Points, in no order, along strands that fork, close into loops and pass close to each other.
Two points are linked if the straight distance between their rows is under 76.9. Some points are linked to none.
K429: 16 6 -12 20 22 -9 4 42 -1 22 8 -3 5 -5 -15 -5 -20 17 7 -8 30
K762: -30 -13 20 -2 38 -22 42 -47 -22 -13 -48 -1 23 2 20 10 5 -16 18 -19 -17
K189: 4 -4 12 9 34 5 38 32 2 9 0 -27 9 9 -21 27 -14 -27 6 7 22
K827: -6 3 -14 -20 47 6 26 -39 -17 -9 5 7 -3 4 -7 -20 -16 2 -9 17 -41
K604: 6 22 -22 9 15 9 -14 36 33 -5 20 2 0 -8 -11 -2 -8 4 19 11 12
K332: 23 2 -12 -14 16 8 -20 30 5 9 3 -8 -16 -4 -21 14 -39 1 -22 -23 -20
K814: -3 19 -11 -7 11 -17 -1 10 -2 -13 -13 -7 -24 4 -39 -4 7 -43 22 -24 3
K98: 13 -13 -31 7 0 30 -36 9 13 -10 17 44 -3 -27 -7 12 17 14 -7 17 3
K379: -10 -4 34 -11 -38 -3 -19 -4 -8 10 -10 6 -22 -11 -1 24 43 4 -23 -6 -11
K597: -4 -13 3 -2 -1 9 -38 4 26 -2 3 -14 -10 2 -8 -13 54 0 8 8 1
K890: -14 7 -28 -17 11 12 -23 -34 1 -7 10 31 3 -7 31 -17 2 16 8 13 -32
K381: -37 3 -7 3 4 -17 14 9 -19 10 -20 37 18 8 -35 18 12 3 -18 10 -14
K41: 3 -8 -12 15 -59 31 -20 36 6 -15 23 12 15 -22 -8 -10 -23 -9 -3 6 20
K703: 4 -13 -5 13 2 -9 21 33 -22 10 -23 -28 -32 -29 -8 8 -27 22 -16 -15 6
K462: 3 -2 14 17 -4 -8 10 -6 8 -13 34 -22 -16 10 24 2 11 -8 -11 -26 10
K681: 1 18 12 -2 -21 6 8 25 -10 30 12 -44 23 -15 -17 -2 -7 -8 -15 -34 9
K693: 13 32 0 32 10 -2 27 -2 2 35 7 8 0 22 10 -7 -18 -11 -13 22 15
K346: 20 -4 -6 44 -9 8 -7 17 12 -10 22 35 4 -9 -8 21 11 30 -26 1 5
K547: -24 3 8 -6 -4 17 0 21 31 18 1 -22 -2 23 10 -2 26 11 17 53 5
K424: -5 -10 -19 -24 -10 -24 24 -29 -7 0 -35 16 22 7 9 16 -49 8 -6 -4 -5
K850: 11 23 47 -6 -2 36 -23 17 -29 14 0 -20 18 -40 -19 -17 -16 31 0 -28 23
K390: 11 16 -1 8 10 -6 -7 45 12 32 13 -7 4 -20 21 3 -4 17 -12 -35 33
K879: 6 7 18 31 6 -17 5 -17 1 12 -17 33 3 26 3 10 -31 -9 -13 13 0
K466: -7 -21 -27 -2 17 -4 37 -23 12 -6 -42 -19 19 12 -9 2 -50 4 -7 -22 -1
K58: -26 41 -2 13 -21 7 5 -24 -4 35 12 -7 -12 11 20 -12 -13 -6 -14 28 1
K428: 5 -11 10 -35 28 -6 8 21 0 -9 13 -11 22 -34 -27 29 -6 -8 -14 -5 14
K125: 22 16 10 13 4 -15 16 -31 -4 -2 -1 0 15 17 40 -34 -16 32 -4 31 -17
K632: -11 17 40 -14 15 -5 -9 -47 2 -11 1 9 11 31 6 3 -7 8 -5 29 -45
K214: -4 7 -13 -21 -28 32 -26 10 2 21 1 -1 2 -42 -3 21 44 4 -3 4 8
K191: 18 17 -1 10 -3 4 21 -56 -7 2 -46 -14 11 39 -18 0 -5 -22 27 -8 -14
K127: 5 -1 -32 -6 -17 24 -7 28 21 22 12 -10 -13 13 42 14 10 7 4 -13 4
K156: -4 7 -6 26 -45 23 3 14 -14 8 22 -3 -2 -10 -21 -19 -7 -3 -4 26 9
K830: 18 -6 -20 2 -26 6 27 -4 -31 -11 -24 7 -25 -3 -27 16 -9 18 -10 5 -21
K560: 21 -17 -3 -4 -9 0 5 -52 -8 0 -7 9 -15 6 30 -31 -19 18 -6 37 6
K267: -8 -26 9 4 -41 -16 -28 -17 33 -2 -12 3 -3 13 15 -15 17 32 -21 7 22
K61: 48 -16 -19 9 -17 7 1 3 -13 2 16 16 3 11 -6 28 3 21 -19 -13 9
K605: -6 15 10 -4 -11 31 -27 49 12 6 7 -29 16 -36 -4 -34 20 50 -33 -3 -1
K631: 15 -23 6 16 -11 9 14 66 -40 2 21 4 13 -11 -20 -30 -2 -4 18 -11 19
K997: -22 -2 9 -8 27 -8 -4 -21 14 7 24 -14 -1 12 9 -14 25 -33 12 14 19
K649: 29 -2 10 17 -7 -3 14 17 1 12 4 -18 -14 8 -4 -32 23 11 -19 26 8
K624: 32 1 3 -30 0 -16 1 -33 14 -22 -19 -8 -26 8 15 -3 -24 -12 -1 -12 -1
K411: -13 9 11 2 -28 13 -26 -23 14 0 -11 -6 -23 8 10 -9 66 -3 -3 9 -19
K19: -26 10 17 -10 2 14 -35 28 -1 0 29 -29 2 -51 -5 -27 5 6 -3 -34 15
K751: -4 -4 6 -3 5 -39 -14 -32 -4 2 -25 1 -3 1 37 -47 -7 11 0 -18 -3
K508: 9 -18 12 12 -13 26 -10 83 -22 13 1 1 3 -14 1 -13 -14 24 13 -9 -2
K294: -25 -25 -10 -5 14 -21 -29 -20 9 11 3 0 -1 15 -21 -16 31 -7 16 -3 16
K704: 39 33 0 18 -5 42 -4 46 -24 12 12 9 9 -27 -13 33 13 18 23 2 13
K901: -2 -22 15 35 21 -18 23 -14 -3 12 13 -40 -10 11 -3 -8 6 -10 -2 -17 32
K97: -23 -21 -6 11 19 -13 -8 -13 -2 -11 0 -7 -12 13 -33 -20 -31 16 3 12 -7
K87: -29 3 3 9 13 28 -32 29 -4 26 34 -22 -15 -42 6 -16 40 -8 -8 -6 13
K194: -30 6 12 -9 -12 1 -37 1 11 16 15 15 11 -3 0 38 -2 -21 -11 -14 8
K134: -11 4 10 7 -25 -13 -13 -17 36 -35 20 -9 -29 -2 19 3 12 2 0 -11 7
K444: -25 6 -6 -16 -47 16 -16 -16 26 -16 -9 10 10 5 38 7 27 -12 8 23 14
K292: -3 3 39 15 16 -7 12 -45 -5 5 -8 -19 -3 24 8 -23 -34 11 -5 30 -28
K559: -28 -20 20 -5 20 -16 35 -31 -26 -4 -18 -1 33 36 15 6 -16 -24 16 -12 -33
K666: -1 19 -6 -19 -20 7 -32 -34 28 10 -17 17 -3 1 63 -2 14 -23 3 15 0
K957: -6 -6 16 -5 24 -32 32 -20 -6 -44 -41 13 -3 10 12 18 -1 -16 14 -33 -11
K713: 18 -17 -2 -10 -6 9 -17 27 13 -17 -3 -13 -17 13 -5 7 -13 31 -22 -10 -25
K587: -47 16 -16 2 -45 7 -7 -13 12 13 9 -15 -18 -15 28 -17 -2 16 -19 12 5
K57: 7 -17 -25 -14 -4 6 -15 10 10 -33 28 14 15 14 -33 12 14 -1 0 -18 -20
K747: -3 -20 16 -16 -50 0 -18 -10 24 -24 3 2 -7 9 41 -11 2 -9 -7 11 8
K461: 15 3 4 5 -42 -1 4 38 -12 18 -15 29 1 7 -3 16 10 -5 2 3 9
K391: 0 8 27 7 13 14 -16 31 -5 0 29 -21 11 -39 -29 -24 -4 32 -25 -19 -1
K784: -14 6 10 -13 -4 31 -37 3 28 10 28 -6 8 -32 3 36 40 -16 -16 -11 21
K471: 28 -6 9 -6 33 -29 16 -11 18 -24 -13 14 10 38 8 16 12 -11 28 13 11
K733: -9 20 13 11 25 -5 -8 20 20 17 15 -6 21 7 -28 20 51 23 0 1 0
K654: 27 16 -8 18 -10 -9 31 -4 11 8 14 9 15 29 13 -28 9 11 -25 19 2
K619: 8 0 17 14 -12 42 -15 43 3 -17 35 -33 18 -14 -7 -7 -4 9 27 23 15
K640: 13 6 1 -13 19 -3 12 -44 -8 -25 -13 -23 -10 15 25 1 -45 1 9 -20 -40
K219: -2 -38 -15 14 30 -28 10 9 -27 -23 7 13 -10 10 -4 -6 14 3 17 -16 13
K47: 11 29 7 -2 -22 0 -27 -41 18 -17 -19 9 -28 1 39 -18 -1 -1 12 7 -33
K685: -7 -23 -3 15 7 -25 31 13 -13 -20 1 7 -11 -6 -7 3 17 21 -26 -17 -1
K485: -1 -9 -12 -4 42 15 42 -60 -5 -10 -5 -22 2 3 5 -9 -32 -20 11 -12 -30
K642: -20 -34 -11 12 -3 -11 6 38 -13 -38 14 26 -17 -11 10 -16 -1 -5 22 3 16
K457: 3 -17 3 -24 24 2 7 8 -5 23 -3 -12 2 -25 -33 -10 -22 -23 -17 13 15
K101: -6 5 8 -21 -15 2 -19 -17 -17 10 1 11 -18 -8 -10 39 -6 -11 -18 -17 -26
K201: 43 -8 -11 -10 -19 21 -4 2 13 -2 41 1 -2 -8 4 -6 2 -7 -27 -7 14
K2: 18 19 -20 8 -8 -21 17 -60 -16 -4 -36 15 14 22 -12 6 18 9 17 -9 -12
K301: 1 9 9 -2 16 5 -1 53 24 -6 6 -16 -15 -3 1 21 -11 -3 47 21 25
K743: 4 2 -7 -15 -5 -10 25 -45 -6 14 -30 -20 1 20 -16 -27 -8 -37 19 12 14
K67: -15 3 14 -13 22 -12 11 17 15 -2 -8 -16 1 10 -29 24 -10 -23 28 30 17
K979: -10 12 -33 -4 -1 17 -41 -8 32 -21 2 23 -11 -5 10 9 11 13 -9 4 -14
K375: -11 28 23 -5 2 -4 2 45 9 2 9 0 39 -22 -38 9 31 14 -11 0 6
K118: 6 11 1 -16 16 -6 -19 2 14 4 -20 -25 -7 6 -56 -25 -8 -23 -4 -22 -17
K154: 19 35 13 -1 4 1 -8 -28 9 -20 -13 9 -27 10 24 -33 5 -21 39 33 -35
K477: -16 0 -37 -33 -9 -10 -27 1 11 6 -24 13 0 21 3 16 -15 0 32 2 1
K905: -24 -23 0 -9 20 -28 16 -6 0 -22 -12 -8 -10 -14 -20 27 -19 -10 16 14 33
K74: 14 -15 30 23 29 -20 15 -35 -28 13 -24 13 45 33 38 -9 -25 -8 24 1 -32
K637: 16 -16 -18 7 19 -14 34 -39 -21 0 -16 7 9 30 4 -12 13 19 5 -10 -3
K736: -4 -8 -15 0 21 -1 14 4 4 -2 -24 -14 4 -2 -38 20 -51 10 -24 -31 -13
K720: -29 3 4 4 -4 -37 23 -8 -8 -21 -7 39 7 -1 10 15 16 11 -7 8 -6
K90: -1 8 -4 6 -22 -13 -4 44 1 15 -1 12 6 -24 5 7 -6 15 -43 -33 4
K826: -33 5 -35 8 -37 12 -24 16 6 -9 5 -3 -4 -10 -6 8 11 22 30 5 22
K79: 19 28 24 19 7 42 -33 35 -13 27 14 -19 3 -32 -15 9 10 24 23 -13 13
K529: 9 -13 -23 -45 -6 -9 -12 -31 -5 -1 -22 1 -17 10 5 13 -10 -14 16 -5 13
K932: 10 -5 10 0 53 -25 20 -16 6 -16 -27 5 2 17 17 39 -13 -23 22 -10 -4
K478: 11 -14 10 -9 -23 6 -10 64 10 -5 1 -4 15 -1 9 13 -5 37 -17 -23 -5
K405: 24 -32 2 -3 10 0 29 -10 -26 14 -7 14 19 30 9 14 20 5 5 27 2
K254: 13 4 -2 -24 -13 3 6 4 5 -34 -2 21 0 18 -2 7 10 -5 4 14 -30
K536: -8 19 -10 6 20 -16 -18 -4 -8 11 -7 13 -26 -11 -28 33 8 -30 24 -17 16
K309: 13 -4 -17 7 -34 15 22 36 -42 11 -8 22 -13 -27 -23 20 4 20 -5 0 -4
K185: -7 -11 -7 0 -6 -12 -5 15 2 -18 -4 29 -18 -24 2 15 -21 4 10 19 31
K155: -11 -8 -5 8 -1 6 -6 -22 -1 7 26 18 11 37 -3 -28 -19 -29 17 20 -12
K106: -8 16 -19 -13 3 23 41 -44 -10 0 -11 -24 -1 10 -24 10 -18 -33 -6 -19 -38
K393: -33 3 -16 9 -26 9 -28 27 29 -2 4 -17 4 -23 11 -22 5 28 -31 4 -3
K803: -26 -7 16 -10 -11 5 -12 9 -18 34 22 -14 -20 -30 2 -19 24 -36 -12 3 7
K964: 1 -12 10 8 -18 31 8 36 -23 -3 39 -14 25 -19 -5 5 16 2 22 -5 27
K307: -10 -14 -22 -35 -1 3 18 20 -4 1 15 9 4 6 23 -7 -22 -28 -5 14 1
K731: 31 -1 2 1 -1 -5 20 -7 -4 -11 -14 31 13 30 9 22 28 -17 17 13 -14
K464: 12 0 33 13 42 -10 30 -46 -28 5 -25 6 29 -23 42 -11 -22 -12 7 -1 -40
K33: 12 3 -13 -5 7 -39 -3 -12 12 27 -16 2 5 4 -7 -10 1 -4 -21 -12 33
K256: 25 14 19 -5 16 -9 29 32 -1 -13 11 -12 24 -19 -34 12 14 -20 -12 -8 17
K750: 18 -3 -22 -24 -18 27 -11 8 12 -3 31 4 -13 -6 50 21 4 -9 -24 -16 -1
K25: -29 -2 -7 14 22 -31 -7 -16 -4 4 -2 23 -1 16 -2 -1 -46 8 -2 7 13
K337: 6 11 9 -25 26 -5 -4 -52 -15 -3 -3 10 13 -9 23 -26 4 7 0 15 -58
K117: -6 -17 6 23 33 -12 15 -51 -9 -9 26 -3 -8 13 9 -2 -1 -16 18 4 19
K112: 15 15 -23 10 -13 25 -4 24 8 25 2 29 -14 23 23 9 11 -11 -5 7 -9
K213: -2 -5 -4 37 -12 3 11 22 -23 16 14 -3 -25 -10 -18 -21 31 8 6 18 4
K396: -22 -13 5 3 5 -21 -10 -21 5 -22 -7 -19 -13 8 -48 -30 -17 -12 -10 -30 -13

A piece is all that can be reached along the links. How many separate loops has the piece of each point below (a circle has one, a figure eight two, a Y none), and how many tips (points with one link)?
K750 | loops 0, tips 8
K466 | loops 0, tips 5
K597 | loops 0, tips 3
K254 | loops 0, tips 3

A tip is a point with one link. Name the tips that can be reached along the links from each point below, in the order of the rows.
K101 | K214, K267, K154
K74 | K57, K743, K464
K67 | K381, K424, K733, K619, K457

Name the points in between on the shortest way along the links from the first point to the second, in order.
K294, K47 | K997 K117 K901 K462 K134 K747 K444 K666
K90, K219 | K390 K429 K604 K301 K67 K905 K185 K642
K485, K393 | K827 K337 K632 K292 K125 K654 K693 K58 K587
K424, K256 | K466 K736 K332 K713 K478 K90 K390 K429 K604 K301 K67 K189
K214, K267 | K784 K194 K101 K379 K411 K597 K294 K997 K117 K901 K462 K134 K747
